The views of a scene show one set of named points, each view turned or mirrored, and shifted as a whole, with a little noise and some points left out.

Scene 1
View 1
j963: [4,10,3,-2,15,-2,9,52,-10,-16,25]
j586: [0,-12,7,-15,11,-10,3,53,7,-35,2]
j786: [-4,0,-6,-19,13,-11,7,61,-2,-19,26]
j618: [8,22,-5,-1,23,5,13,61,-22,-11,20]
j476: [-1,9,13,6,11,-9,7,40,-5,-18,27]
j504: [-7,-28,3,-32,8,-17,1,62,18,-44,-4]
j215: [7,-4,1,-10,20,0,6,61,-4,-32,-4]
j554: [13,-11,18,11,20,9,2,44,-2,-45,-21]
j394: [-11,-10,9,-16,4,-20,1,48,12,-29,21]
j520: [-1,3,46,33,-5,-9,-3,7,6,-30,20]
j359: [17,-6,14,10,27,19,5,51,-7,-45,-29]
j636: [6,-10,27,10,11,1,-1,36,7,-44,-10]
View 2
j586: [-7,-30,4,-4,-2,-6,-20,9,-13,9,-8]
j554: [-7,-31,12,23,16,-5,2,-6,-1,15,-25]
j215: [-9,-30,2,22,3,-15,-16,14,-9,6,-11]
j394: [-9,-25,-2,3,2,4,-14,10,-24,1,-7]
j963: [-11,-13,-12,19,3,4,-21,22,-33,-12,-4]
j636: [-10,-29,11,6,17,10,2,-9,-13,16,-19]
j618: [-10,-11,-15,39,3,-8,-24,30,-30,-19,-6]
j504: [-6,-49,10,-19,-10,-14,-29,11,-6,20,-3]
j476: [-14,-8,-7,25,14,17,-4,8,-33,-8,-13]
j359: [-9,-32,10,36,20,-9,3,-1,5,14,-29]
View 3
j215: [-9,-10,4,-23,1,-7,42,-13,14,16,23]
j586: [-6,4,12,-2,2,-25,14,-16,3,23,38]
j359: [2,-6,-1,-15,13,9,40,-11,2,39,17]
j554: [6,-3,2,-10,16,3,31,-7,0,34,23]
j394: [2,1,8,-4,7,-26,15,-13,8,6,37]
j504: [-17,12,21,15,-9,-27,4,-16,-3,37,41]
j618: [-8,-7,6,-22,-4,-32,29,-17,20,-7,34]
j520: [46,5,-16,-5,50,-22,9,-5,2,-7,32]
j786: [-13,-1,15,-8,-9,-39,20,-21,17,-2,41]
View 4
j476: [-14,2,-1,-13,-6,8,1,38,10,3,8]
j215: [-2,17,-23,-2,0,-4,7,26,-23,5,8]
j586: [3,6,-15,5,9,2,8,17,-16,-5,13]
j786: [-1,7,-4,-11,10,10,8,44,-11,-4,29]
j504: [15,2,-20,16,25,1,9,1,-27,-13,23]
j394: [-4,2,-8,-3,4,4,5,21,-4,-2,14]
j618: [-13,24,-14,-24,-10,8,4,59,-17,10,15]
j359: [-15,23,-36,0,-13,-18,6,8,-25,17,-20]
j520: [-24,-17,6,-4,-21,-3,-2,7,42,5,-21]
j554: [-11,14,-30,2,-10,-12,4,3,-13,12,-18]
j963: [-12,9,-7,-17,-4,9,3,45,-1,3,14]
j636: [-11,3,-19,6,-7,-8,3,-1,0,7,-15]

Which points are out of place in each view (at most two, in the order of its rows)? Write - if all are in place.
view 1 => j394
view 2 => j476
view 3 => j215, j618
view 4 => -
